Points, in no order, along strands that fork and pass close to each other.
Two points are linked if the straight distance between their rows is under 69.1. Some points are linked to none.
nopo: [ 11.8   1.5   1.3  21.3 -15.3 -26.4  -6.9  35.9  18.0 -20.3   0.4  -6.8
  22.3  -9.6   9.7  10.1  16.8 -14.3   4.0 -25.2]
zarol: [  7.2   5.7  29.1   3.9 -26.2 -38.4   1.0  15.7   8.4  -0.8  -3.7  16.0
  -4.2  17.0   7.1  -5.5  -9.2 -32.7  -1.5 -11.0]
nomir: [  6.2 -35.3   8.7 -25.3   0.6   5.0  -2.1  34.1 -18.2 -11.6   4.8   5.5
  -3.0 -18.7   0.0  -2.2   3.0  20.9 -24.5  32.8]
Besa: [ 17.5  -4.0  -0.5  -1.0 -17.8   2.1   1.3  25.5  26.3 -19.7 -15.5 -15.6
  20.3 -11.3   1.1  -8.1   1.4 -19.4 -17.1 -31.8]
lusen: [ -6.2  -8.5  10.1  18.9 -29.4 -14.3  -9.3  26.8  -5.4   5.2 -32.7   3.6
 -12.5  -3.7 -17.3 -27.8  -0.6   1.9  23.7 -18.5]
geder: [ -1.3  17.4   6.7 -14.6 -11.0   6.7 -16.1 -24.1 -14.3   9.3  27.4 -20.0
  11.6   5.8  26.1 -11.9 -15.6 -35.5   0.4  25.7]
fab: [-14.5 -17.5 -23.4  19.8 -21.2  31.2  -7.4  13.3   7.3   1.3  -8.0 -32.8
   5.3   1.6 -19.9  37.2  -3.2   0.8  -5.1   2.0]
kasub: [-10.1 -26.8   8.7  18.7  22.5 -22.8  34.9   7.3  10.1  11.0   8.3  24.7
   1.3  -0.5 -10.8 -15.6  10.4   4.8  22.4 -19.7]
Vimo: [-19.6  12.4 -10.4  12.5  21.2 -30.7  12.9   6.7  -1.7  21.7 -20.5  32.5
  -8.7  29.3 -32.1  10.6  33.1   7.9  16.7  12.7]
Memaf: [ 24.4  21.1   2.6  23.1 -15.1   7.8 -23.8  -5.2  11.6  -0.6   4.2 -22.2
  40.0   4.8  22.0  14.7 -19.7 -32.2 -12.8  -2.6]
gudu: [  6.6   8.9   1.9   1.6   8.4 -22.1   4.5  -5.3  29.2  -3.9  48.2  23.4
   1.8 -12.2  -2.4 -10.2  22.1   7.0  15.1 -20.2]
Fibut: [ 26.8  10.6 -12.8   4.2   4.2  35.4  35.6  -7.5 -13.8  -5.3  32.3  -5.5
   4.1 -14.3   1.5   1.6  -8.3  48.6 -25.5   3.2]
mef: [ 12.5 -21.9 -13.0 -34.9  -3.8  12.5  -2.2  -2.8 -15.3 -17.6  -1.6 -11.3
  -5.7  -7.4  11.5  14.6   1.1  25.9 -49.8  47.1]
kunaf: [-11.8  -5.1   0.1   1.3  34.5 -43.1  21.6  -5.2  20.1   3.3   4.1  39.5
  -0.1  11.7   5.3 -20.4  33.5 -13.7  12.3 -10.3]
Buf: [-31.6   7.6  -2.1  30.0  26.9  -4.3  14.6  -9.0 -16.9  28.1 -24.1  20.0
  -6.7  27.2 -36.2  -1.8   9.6 -16.0   5.0   5.3]
lomi: [ -4.1  22.5  -0.6   7.0 -19.1  -2.8 -12.2  11.3 -28.9   9.5  -4.3  -6.7
 -10.8  17.0 -16.7   4.9 -16.1  -7.6  12.8  20.5]
sel: [ 19.7 -18.1  10.4  -3.0 -22.0  18.1 -31.7 -11.6  35.2  -4.4 -29.7 -21.2
  20.2  -4.1  -8.5   1.3 -21.8 -12.6 -36.8   0.5]
dus: [ 24.5  17.4  13.4 -27.0   0.7  13.9  12.4 -24.3   6.6  -5.2  16.3 -22.0
  -2.8  -3.9   4.2  30.0 -16.8  20.5  -6.7  19.7]
nakiz: [ 36.2 -24.4 -19.5   1.6  16.8  11.6  26.7   5.6  -0.5 -17.9  -9.0   1.6
   4.8   6.6   3.7  28.4 -28.1  35.9 -41.1   2.0]
ded: [ -0.8  25.4  -4.8  36.6  20.3 -39.1   9.9 -29.9  21.9  -7.1  17.5  26.5
  -0.2  26.8 -12.5  14.6  14.9  -5.2  18.0   5.1]
guli: [ 13.8 -14.8  15.3 -32.6   7.1 -16.0  -2.1  21.0  -3.3 -12.4   1.7   2.6
   5.6  -6.0  30.0 -22.5 -14.6 -11.4   9.8  -2.7]
kuvel: [ 34.0 -18.1 -20.3  -0.7   3.9  10.9   3.5   0.0  -6.9 -14.5  -5.2 -11.0
  16.9  -5.1  -8.3  -3.5 -29.8  10.4 -24.2   8.1]
Zagu: [-12.5  -8.4  15.4   6.0  -1.2 -38.0  18.3  17.6  39.6  -0.1   5.2  21.7
  -5.3  18.3 -10.4  32.6  18.4 -18.8  -5.3 -11.3]
mogu: [ 18.5   5.8  26.1   0.0  -3.4   4.3  -4.3  13.9  -5.9  17.8   1.3  18.0
  -0.6   2.9 -34.5 -28.1 -38.4   0.1   5.2 -12.8]
bezis: [  1.9 -18.5   2.9  21.3  19.6 -11.2  13.2   5.6 -11.3 -18.6  24.8  -3.2
  22.2  -9.8  19.0   0.6   0.7 -18.5  -1.2   1.1]
ruli: [ 15.9  -8.3  -5.1  34.6  25.2   9.8  31.0 -30.1 -10.4 -31.6 -16.9  -6.4
   3.3  -6.8  23.3  -4.2  -5.8  37.7 -23.4   4.5]
rerad: [-30.2   6.5 -11.4  10.6  -7.1   1.7  -4.8   3.2  11.0  40.4  17.2  33.5
 -14.5  30.0  -0.3   8.8  10.9 -19.0  19.1 -28.7]
lag: [ 35.1  -1.0 -23.1 -26.3  13.1   1.7 -10.0 -18.1 -14.9 -24.5 -17.5 -13.8
  10.8 -12.4  13.0 -22.0 -14.7  12.7 -25.5  18.8]
nuv: [  5.8  29.7  19.3 -10.1 -41.0 -11.1  -3.9 -17.0  11.4   3.9 -30.2  -9.9
 -22.8   8.9   8.1 -16.2  -6.5  -8.3  22.3 -26.1]
pidos: [  0.0 -30.0  16.6  -6.2   3.0  11.7  -9.7 -17.8  27.7 -28.7 -28.4 -23.2
   3.1 -18.5  -5.1  13.3   3.3   5.5 -31.3   8.0]
vogif: [ 16.7  40.3  -6.2 -18.2  21.1  -1.0  -5.8  -2.5  -3.4 -26.4 -33.2  -6.0
   2.3  -9.6   1.0 -19.7   0.5  -0.6   2.6 -17.0]
famar: [  4.4  51.9  11.3 -23.9 -21.1  -0.4 -24.9  -0.5   7.3  -1.4  -7.9  -6.0
 -10.1  -1.8  -8.1   9.1  13.5  -6.1  -9.5  -2.5]
teluf: [ -0.4  24.6  13.6 -14.3  -6.3   4.6  -6.1 -26.8  25.2 -10.7 -33.3 -22.1
  -5.2   9.8  22.8   8.1  -5.7 -20.7   1.5 -25.2]
Zazam: [ 13.1  10.4 -12.8  10.0  45.1  22.4 -10.9   8.1 -21.3   2.1   2.8  18.8
  22.1 -10.2  14.1  -4.2 -13.4  19.6   9.6 -19.5]
sika: [-29.3   1.3 -19.0   4.3   8.2  -4.5 -16.8  18.1 -13.9   7.7  17.6   3.2
  -0.9   1.7  25.1  13.7  22.1 -13.1  26.2  -5.6]
silil: [ -7.4   3.7  -6.3   2.8   6.1  36.8  -5.9   2.7 -15.0  16.8  -6.4   4.4
   0.4  19.9 -26.4  -1.7 -33.4 -27.9 -26.6  -3.8]
Veliz: [ 10.7 -27.2  -5.4   6.7 -10.0  15.6  -7.3 -29.9  -6.6  -2.0   8.9 -31.5
   9.5  -8.8  20.7  -2.9 -22.4  19.8  16.5  25.8]
kisig: [ 10.9 -47.9 -23.9  -2.7  -2.5  30.6  22.6  -1.6  -6.1   2.9  30.8 -13.2
   6.2  -3.5  27.6  20.2 -22.3  36.2 -10.1   6.9]
rivop: [ 17.3  -2.6 -23.7 -35.5  -4.8   8.9 -30.5 -22.9   0.2   3.8 -25.7 -19.6
   9.8  19.5  28.3  -5.7 -36.9 -25.8 -18.1  13.3]
Bapuv: [ -8.2  -0.1  13.9  -0.7  37.2  -5.9  31.0  -3.4 -16.5  22.9   0.9  38.3
 -14.2  -3.1  -2.0 -13.1  22.5  46.7   3.0  10.1]
Sokeg: [-10.5 -30.4  25.9  25.1  10.6  -0.9  38.4 -18.7   8.6  10.0  14.2   5.8
  -9.2  -1.3 -20.7   5.2  -9.9  15.3  12.8  -0.3]
meru: [-22.2  -3.1  -1.5  58.5 -14.8   1.1 -11.4   5.7  -0.9   3.1  -5.0  -2.2
  13.7   1.1 -14.2   0.6  11.4 -26.1  -2.4 -17.2]
kiz: [  0.0  17.5  -5.4  -3.5  10.0 -47.2  -7.7   3.2  20.6 -12.3  22.8  36.2
  -4.6  11.5  21.4 -16.0  31.3 -13.5  19.1 -12.0]
Toz: [-22.7   2.1  -7.1 -13.6  30.0 -11.7  26.8  12.0 -17.1   2.6  10.0  24.4
 -12.0  -5.9  -0.7   4.5  41.2  10.3  -3.8  16.1]
zal: [ -1.9 -42.0  -6.6 -12.6  17.4  24.9 -18.5 -20.7  17.1 -14.1 -31.7 -12.6
  -2.3 -17.1  13.2  -1.3  -7.0  25.0  -7.1 -11.2]
lib: [  2.0  29.0 -13.7  18.6 -20.3  -5.4  -6.2  33.8 -11.9  14.0  -8.7   4.4
  -2.6  21.3 -11.6  34.0 -11.6  -3.4  15.9 -10.0]
Feles: [ -3.4  23.5  13.7  -8.9   7.3  -5.1   4.7 -26.1  30.9   0.1   9.5  -7.0
 -10.7   6.3   7.2  25.8  -2.4   0.6  22.4 -24.6]
tizu: [ 18.0  -7.3  40.8  -3.0 -11.5 -11.2  13.2 -17.0  12.1   3.8  19.6  -8.0
   3.2  11.6  -1.8  -8.4 -40.9 -16.3   8.0   3.1]
gureb: [ -5.2  24.0  -7.1   1.8 -39.9  -3.8 -11.7   8.7  14.3  13.8   3.4  14.9
 -16.5  -7.4 -11.8 -24.5  28.4   1.4  15.7 -39.7]
lenat: [ -5.1   9.6   3.5 -14.4 -10.0  -6.2  11.4   8.1   1.2  22.5  53.3   7.8
  -7.4  19.9   1.6  26.1 -13.6 -14.9  14.1   0.1]
tuvav: [ 11.2 -19.5  32.5 -18.5 -14.4 -24.2  31.4  -1.8   1.9 -20.3  22.1 -14.9
  -9.1 -16.8   4.0   0.2   4.4  19.6  -0.6  27.9]
vevas: [ 11.2  15.2  23.2   3.0  18.2  10.6   1.1 -20.1  15.1  -5.4   2.9  -4.3
   3.1  -7.8  -8.3  20.3  -9.1  13.6  -4.1  -4.8]
Miz: [ -7.7  15.9  10.5  44.6 -20.9 -26.2 -28.1   8.6  15.0   5.8 -20.0  37.9
  -0.4  18.9   0.6  21.8  26.3 -21.4 -11.1 -20.0]
Metu: [  9.2  14.7 -17.9  -7.9  13.6  43.0  21.0  -1.4 -16.8  10.3  24.0  -1.1
  -2.2  -8.4 -26.5   4.7 -13.3  25.2  -6.4  -5.3]
puzup: [ -8.3   8.5  17.8  11.8 -12.9  -7.7  12.0 -25.0  15.4  -5.9  36.7 -14.4
   6.6  -3.3 -15.5  -1.3   9.9 -31.6 -15.2   0.7]
Pegud: [ 35.9  16.5  -7.6 -34.8  21.9   4.2   7.8  -9.7  -9.2 -23.9 -26.4  -2.8
  -7.6  -8.3  12.8  -9.5 -18.1  35.3  -3.1   0.8]
zefug: [-15.8   7.6  -8.3  37.0   1.8 -27.6 -18.1  17.1  15.2  13.2 -17.3  44.9
   5.7  10.6  -7.2 -17.8  41.1 -15.4   3.8 -28.3]
kug: [-29.1  14.0  -3.6  30.0 -12.0   5.0  13.5  -6.2  -1.6  32.2  -3.6  14.0
 -16.7  31.6 -37.5  12.6  -2.9 -18.9   7.3 -11.1]
sorom: [-30.2 -20.6  11.3 -18.0   6.8  12.6  23.1   4.5   4.4   8.4   0.3   1.8
 -16.4   1.0 -19.9  -3.4   6.2 -16.9  -9.0  -1.7]
fonet: [ -9.5 -13.8  19.1  27.6  51.2 -17.7   4.8  -9.2  -5.0   6.6 -20.7  27.6
   8.6   6.6  18.8  12.4   1.6  13.1  17.7   0.7]
sogu: [-12.3  -1.4 -19.7  13.4  18.7   9.4  13.1 -18.4 -38.4 -13.2  -7.5 -11.6
  -4.8  -6.7  11.6 -11.1   3.6  13.9  16.7  15.8]
Nole: [ 25.9 -27.7 -49.0  -7.9 -24.3   7.0 -31.3  -9.2  15.8   2.6 -14.8 -36.4
  21.5 -15.9  17.9  10.7 -10.6  19.6  -1.5  24.5]
Mitef: [ 11.3  -4.9  13.2 -21.4 -10.0 -35.8  41.4  19.3  10.2 -16.6  12.6  -6.0
 -12.7   0.8  -8.6   3.2   2.0   2.5  16.3  -0.4]
Zamo: [ -4.0  25.4   4.1   8.9 -22.3 -21.6 -24.2  -7.2 -19.0  12.9  30.6   5.1
   5.4  18.0  31.6  -7.3  -5.1 -32.3  20.1   4.0]
mumas: [-13.3  18.7   2.1  19.7 -37.1  11.0 -42.7 -11.0 -10.5   5.0 -17.5 -24.5
   8.2   3.2  11.6   8.6   9.7 -22.6  -8.7  18.7]
lakeb: [ 21.4  19.9   9.7 -23.9   4.5   0.5  32.2   6.8  -4.3 -11.4  11.7   3.1
  -5.8 -15.7 -34.6 -24.5  -3.3   4.2 -18.9   1.0]
Suz: [-28.5  -0.5   5.4 -22.6  -8.3  -7.0 -29.3  20.4  12.8  12.6  -2.9   9.4
 -18.8  -4.7  21.6   4.5  27.7   0.0  23.9 -18.8]
bipat: [ 22.6  -2.2  -4.5  -9.5  10.7   5.5 -16.2  -0.7 -20.6 -21.5  10.8  -9.4
  24.1 -31.0  23.0 -30.5   5.2  11.7  -7.9  20.4]
Rufu: [ 10.3  22.1  13.3  -7.8   8.3 -15.1 -14.8  -4.6 -31.0  -8.1  36.8   7.2
   4.6 -22.8   6.0 -25.5  14.5  11.3   7.9  25.7]
Furi: [-19.3  15.4   4.7 -10.2 -24.1  19.6  -9.0  -3.5   3.8  36.7  30.2   8.7
 -11.1  22.7   8.9  17.1  -6.7 -30.6   3.2 -22.0]
mube: [-17.2   6.4  16.6  24.7  -4.5  -8.2 -32.0  -0.7   3.8   5.5  18.6   3.1
   3.5  -6.4 -13.5  25.1  19.0   6.2   2.8  12.8]
Futu: [-26.2  10.4 -28.2  -1.9  -4.5  32.8 -25.6  14.3 -18.1  11.5  11.9 -11.6
   3.1 -13.4   4.1  -1.1  18.8  -3.5  11.1 -12.2]
gid: [  3.1 -13.2  34.8 -11.5 -46.6  -6.6   6.0   2.2  19.0  13.5   3.1  -7.2
  -6.8  19.0   9.2  -2.1 -25.6 -36.1  -3.7  -8.2]
vap: [ 13.4  -7.2 -20.0 -40.1 -11.1  21.0  -8.6 -37.8  22.5  -1.4  -9.0 -36.3
   8.9  -2.7  24.8 -13.4 -16.3 -16.4 -13.0   6.0]
pur: [ -3.8   3.8  15.1  50.8  11.3 -12.5  -2.3   7.7   0.0   7.3   5.9  18.5
  20.1  15.9 -21.7   3.0 -11.5 -34.8 -14.9 -13.7]
zeris: [-19.4   3.4 -14.4  21.8  -9.6  -2.5  -0.4  12.9   1.0  16.6  -9.3  10.6
  -9.0  -8.3 -25.0 -27.0  23.2   8.6  35.8 -33.1]
vipup: [-18.5  19.3  -8.3   3.6  13.8   1.2   4.0   2.9 -20.2   3.0  20.6   4.4
  -8.6  -2.9 -18.1  27.2  22.9   8.2  -2.9  24.9]
Tep: [  1.5   4.0 -22.3  12.6 -25.1  15.4  12.3  24.2  -3.1  10.1  18.8 -24.5
   8.4   6.4 -15.4  29.1 -10.0  -1.7  16.4  -9.1]
fitar: [-18.7 -13.5  -2.8  -5.8  29.5  27.8  -2.2  -9.1  22.2  -5.5 -16.5  -5.7
   4.1 -20.5   8.2   6.3  17.4   7.5  -3.3 -33.7]
mul: [ 19.0 -16.1  -7.6   1.6  27.1   1.3  56.2  16.1  -4.7 -13.3 -24.9  12.3
  -4.0   4.4 -16.7   5.7 -14.4  24.3 -22.7  -3.2]
rutan: [ 12.3 -28.7 -31.5 -18.9 -15.8  14.7 -23.1  -8.4   4.6  -8.6 -14.7 -30.6
   6.4 -13.2  -3.5  22.6   1.8  17.4 -32.7  37.9]
vaf: [ -1.7 -22.3 -30.2 -33.9   7.2  20.1 -21.6  22.2 -12.1  -0.1   4.8  -9.1
  11.6   6.0  30.5  19.3 -11.9 -12.7 -11.7  12.4]
gosan: [ -9.9   3.9  11.2 -22.5  12.0   6.6 -11.5 -22.8 -32.7   6.1  32.3  -3.3
  -4.3  -6.4  24.4 -21.3  -3.3  -4.8  12.3  29.1]
zoto: [-12.3 -10.4  16.7  -8.7  37.7  29.1  -6.1  -5.7   1.0   0.3   6.1  18.6
   5.3 -30.8  -3.2 -19.5  17.8   6.8 -27.0 -11.9]
namok: [-26.7 -15.1 -15.2 -22.7   6.5   0.4  10.5  20.4 -24.4  -1.4  15.2  -5.9
  -4.8  11.3  25.2   9.5   3.0 -27.1   8.7  13.3]
beg: [  8.9 -21.4   0.0   8.5 -19.2  23.1 -25.6 -10.1  12.7   8.0 -15.3 -18.8
  15.6  -0.3   5.0 -19.3 -28.7 -13.8  -4.2 -14.3]
poz: [ 11.5 -14.2 -28.5 -13.8  11.2  20.3   5.2 -20.2  -9.5  -7.7   1.0 -17.8
  12.2  -3.8  22.8 -39.7 -27.1  -9.3  14.4 -20.6]
mol: [ 12.1  19.0 -21.7  -9.9  46.2  15.9  27.9   8.6 -23.9  -6.5   6.2  18.6
   5.3  -5.5  19.9   7.7   2.9  21.7  -9.1  -9.9]
bada: [  6.0  -3.9   5.4  -5.6  -3.9 -10.5  21.8   1.1  11.4 -25.3  21.6 -17.9
  -0.6 -33.6   9.6  15.5  34.3  32.4   5.6   5.5]
puva: [-12.6   9.3   4.9  32.8 -21.9 -46.3   3.1 -17.3  22.3  -4.6  11.2  32.5
 -19.6  35.1 -21.0  -2.5  21.5 -14.0  12.2  19.3]
beza: [ -5.7 -14.7  25.8  -7.1  30.6  -6.3 -17.7  24.8   9.3 -10.0 -10.9  22.4
  12.4 -21.4   2.7 -11.9  15.3  -8.0 -18.6 -11.6]
Loga: [  0.8   3.1   6.9   6.2   7.5  12.6  28.0 -15.7  -4.0  -5.3  41.1  -2.4
  -3.3 -26.6   2.6  -2.3  20.8  36.7  -1.5   1.2]
sez: [ -5.6 -15.0 -15.0 -22.9  38.0  27.0  18.7  -9.8  -7.3  -7.9  -7.9   3.9
  -9.7   3.7  33.4  25.4  -3.6  25.2 -20.4   3.2]
fitos: [  4.0  15.5  22.3  -4.3 -13.4 -37.3   2.7  32.6  14.3 -11.8 -22.1  10.3
  -9.8  12.2 -19.1  22.0   8.3 -13.4 -15.1   1.5]
fef: [  8.4  -4.2  14.3  28.2  40.3   4.4  15.1 -14.7   6.0 -12.3 -23.6   7.2
   5.8  -3.6   6.3  23.6  -8.6  29.1   0.5  -7.4]
Fofum: [-20.5  19.2  13.2 -22.0  15.9 -11.1  24.9  -8.6   1.7   6.0  -4.2  17.9
 -20.8  14.2 -28.2  -2.4  16.2 -24.4 -20.8   6.3]
fiku: [  6.5  -0.9 -38.1 -36.6 -38.7  21.3  -3.2   2.1   9.0   7.5 -15.4 -34.8
   2.0   5.0  27.6 -11.8 -11.4 -17.7   9.6  -7.2]
Lamiv: [-10.9 -13.5  19.3   7.2 -25.6   1.6   9.5 -12.1  19.9   8.7  20.3 -13.5
   8.9   3.3  14.9 -16.7  -1.6 -46.6  -5.5 -27.0]
luror: [-15.6  41.5 -18.1  -2.4  29.6   2.3   3.9 -10.5  -1.3  -1.3 -27.1   8.3
  -4.9   2.8  -2.9 -13.6  20.7 -15.9   5.4 -29.7]
lano: [  9.2 -18.9  19.7 -12.8 -20.4  -7.5 -21.7  14.9 -10.4   5.2  10.4  -5.0
   8.5  -9.9  11.8 -33.2 -19.4  -6.9  16.1  19.2]
Dipev: [ 22.6  22.3   3.2   8.9 -58.2   2.5 -19.7  -6.9  13.8   2.1 -35.7 -32.3
   4.1  -0.5   7.8  -4.2  -9.4   1.8  15.3  -6.6]
dabom: [  7.0  13.5   6.5  14.8 -27.0   3.2 -32.1   7.1  -0.6   0.8  22.5 -23.1
  20.4 -27.5 -10.1   3.1  19.1  12.2   8.9  18.8]
Non: [-22.7  14.1  22.8  16.3 -20.7 -32.6   5.2 -27.0  10.4  -7.5  11.2  -2.8
 -19.5  13.0 -20.9   4.9  17.2 -25.2  -6.9  19.8]
Gome: [ 10.0   3.6 -22.9   7.1 -34.7   8.8 -45.2  15.7 -19.6  -2.6 -25.4 -27.4
  17.0  -4.0   4.8  -2.3  -2.3 -11.7 -12.8  34.0]
gekom: [ 18.7  20.6   2.7 -18.6   4.6  -4.3  15.3  36.5 -21.1   5.1   9.9  18.5
  -0.1   8.3 -26.2 -11.4 -23.2 -12.7  -8.9  -0.8]
lutiv: [  1.8   1.8 -14.9  14.9  19.2 -11.4  30.8 -19.9 -19.3 -41.5 -12.2 -22.8
   0.6 -11.0  21.1   4.1  15.3   8.8   0.0  14.4]
fem: [ -8.5  18.7   5.7   2.3   1.5 -28.4   2.6   0.1  14.4  18.0  -7.4  39.9
 -19.8  10.4 -44.2 -28.5  30.5  11.4   9.6   0.8]
zas: [ -7.5   3.0  14.0  -7.3  -4.7 -25.5 -23.8  25.4  35.6  12.6   7.8  33.7
  -5.8  12.3  10.6  28.7  18.9  -0.6  11.1 -22.9]
Duzak: [  5.3 -34.0 -47.1  -2.3  35.4  24.4   6.2 -13.0 -26.3  -7.4 -11.2   3.9
   2.4   0.9  33.5  -5.2 -17.8  22.8 -16.1  -7.2]
Nedu: [ 23.0 -13.4 -10.6 -43.5 -16.5  31.6 -12.3   5.8  18.6  10.6  -0.2 -20.6
   0.3 -13.7  -5.6   8.5 -19.8  29.3  -3.3   4.9]
Fiki: [ 13.3 -40.8 -21.7  16.8   4.0   5.8  51.7  -4.0 -19.2 -18.5  13.2 -13.8
   2.0   6.9  21.8   4.9 -27.3  16.5  -3.4   7.9]
suv: [ -5.5  -7.0  10.4  12.0   3.7   8.2 -36.3   3.7  -0.4  -5.0 -46.7  -6.8
  -4.4   1.3  -2.8  10.7 -13.7  10.6   7.7   2.2]
Vopo: [ -9.0 -23.7  29.1  -2.2 -21.5 -26.7 -12.5  16.4   5.0   8.6  11.0  12.8
 -11.2  -7.9  -2.8 -35.6   1.2  -1.3  30.5  -6.2]
kikuf: [  8.6  -4.8   5.3 -52.5 -10.0  25.2  11.2  -2.9  10.5   4.8   9.6 -17.5
  -8.5   2.0  -6.7  13.3 -20.4  -3.8 -22.7  14.6]
Kipi: [ 15.9  -2.5 -10.9  -2.7  -8.9  -8.6  -7.8   5.5  22.1 -30.1 -44.5 -27.1
  11.9  -0.9  22.2  -1.0  -7.9 -13.3   2.7 -23.3]
zipe: [  3.8  10.2  -3.7   7.4   9.5  20.1 -13.5  -6.1  -3.8   5.7  -0.9  -2.6
  13.6  -3.3   8.3 -23.2 -19.9 -10.7  15.2 -31.0]
Sibud: [-14.8  15.7   6.6  31.7 -33.8  -6.9 -32.9  13.7 -14.6  -4.6 -16.5  -2.5
   6.3  -6.2  -5.1  -9.3  29.8 -29.1 -19.4   1.7]
ruva: [ -5.2   8.3   6.1 -13.2  19.1  23.4  24.8   9.3  -4.2  24.2  12.7  23.6
 -16.9 -12.7 -33.7   9.1  12.2  45.5  -4.9  -0.5]
Tibam: [-15.2  48.2  -3.7 -14.8   0.7  -6.5  -3.4   2.2  -4.8   8.6  10.7  15.5
 -15.6  17.8 -19.8  18.3  17.2 -21.9 -13.6   3.4]
govok: [  3.5  -0.7   3.5 -20.9 -13.0   2.4  -1.9  -6.4 -28.5  -0.9 -21.3 -15.6
 -25.3  12.9 -16.3  -5.5 -29.5  13.2  10.2  37.3]
muze: [-13.0   1.0  16.5  23.4  27.4  14.3  -7.7  -8.5 -20.2  21.1 -23.0  17.5
  -2.1  23.2 -23.2  -3.0 -35.1 -10.8   0.4   3.0]
Kigu: [-10.2 -27.0  -3.9  -6.6 -26.0  16.6 -24.9   9.5  -0.3   0.2   1.3 -32.6
   2.7  -7.8   0.7  34.4   3.1   7.5  -2.1  37.3]
moma: [ -2.1 -19.0  -6.4 -10.5  11.1  -8.9  12.6   7.6 -26.2 -15.6 -32.4  -4.1
 -16.6   3.1   5.4 -10.4 -12.6  14.7  13.7  20.8]
gazon: [  1.5  -3.4  -8.5  16.3  41.8  -5.7  61.5   9.4  -9.4   0.4  -2.5  18.6
   9.2  13.2 -12.4  14.2   3.3  -5.0 -14.3  -3.7]
zela: [  9.3 -29.3  -2.3 -21.8  17.7  25.9   3.9  17.9 -11.0   0.7  14.3  10.7
  -1.8 -12.0  21.5   8.1 -11.6  37.0 -13.8   6.8]
nenif: [-17.0 -30.0  21.2   7.2   1.3  14.7 -20.4  -5.2 -28.6   7.3  -0.4  -1.6
 -12.1 -17.1  -7.5  -5.6  -4.7  34.1   8.5  39.7]
bof: [ -0.3  -2.4  -6.3 -32.4 -25.3  11.2  -7.1   6.3  11.0  -2.8 -14.3 -30.1
  -9.4 -12.6   3.7 -11.5   4.2   6.6  15.4  -4.6]
Siruf: [ 30.7  16.2  12.1 -23.2 -18.1 -22.1  24.3   8.9   0.2 -25.0 -12.8 -18.5
  -4.6  -1.9 -20.0 -15.2 -14.9  -2.6  -4.6  12.2]
pani: [-18.7  -6.6  20.8  27.5  22.8 -10.4 -14.2  -4.6   6.2  24.0 -28.9  27.0
   0.1  21.0   1.5  -0.6 -16.4 -10.3  22.8 -19.5]
savo: [-17.0  36.8 -14.0  15.6  39.1 -10.5  12.9 -33.6   3.5   3.8  -3.8  15.7
  -4.7  10.9  -6.2   8.2  26.2   0.8  15.8 -12.4]
zek: [-12.6  16.7  -9.0  11.7 -27.2 -14.4   0.2  -2.4   5.8  10.7  33.3  26.3
 -10.3   6.6  -9.5 -36.9  23.0 -28.4   5.4 -23.6]
vos: [ -2.9  22.8 -18.4  26.2   3.9 -10.1   0.5 -11.8   0.1  -3.4  41.0   7.0
   9.9 -11.8  -7.7 -23.8  26.7  -5.6  21.9 -21.7]
zamid: [ 22.8  -6.0 -25.7 -13.2 -21.7   2.4 -34.7  -9.7 -23.4   3.1 -25.7 -22.9
   0.7   8.5 -10.6  -7.2 -35.7   9.2  -7.8  46.6]
Pep: [-18.0 -50.3   5.2  14.2  10.3  20.7  18.2  -2.2  -2.7   6.8  -1.9  -1.8
  -5.1   0.4  -9.8  -2.6 -20.0   2.0   2.7  -2.3]
niso: [  3.5   8.8   4.4 -12.2 -41.0   0.4 -16.1   7.7  15.0  13.1  24.7 -26.2
   3.3 -13.7   9.7   0.3  10.0   5.9  28.8  -0.2]
fuz: [-19.3 -25.8  25.5  19.1   9.6   5.0 -18.3  18.4  -9.2  16.9   9.5  19.8
  -3.3 -11.8 -21.1  14.1   7.2  19.4  -1.2  20.0]
Zefi: [ -6.4   6.5   2.7  28.7   5.6 -34.9 -12.8  19.1  17.7 -16.2 -10.0  15.9
   7.3 -15.8 -12.3  -4.5  42.2   3.6  10.2 -10.5]

A fork is a point with three links, a tip a point with one. Leave the first point through the second and follow the links. Name the first fork or tip that comes.
Fofum, sorom => guli
lag, Pegud => gid
Siruf, Mitef => vipup
Lamiv, puzup => lag
vos, gudu => Tibam
Bapuv, ruva => mogu

Follow the links from the first point to the second, and from the first to the third. Name the last point that the two ways share.
gekom, silil, vap => bof
rivop, gekom, lano => vipup
Tibam, lutiv, teluf => vevas
beg, Besa, nenif => vevas
silil, fab, Besa => fef
lenat, lib, nuv => fef
poz, Gome, bof => govok
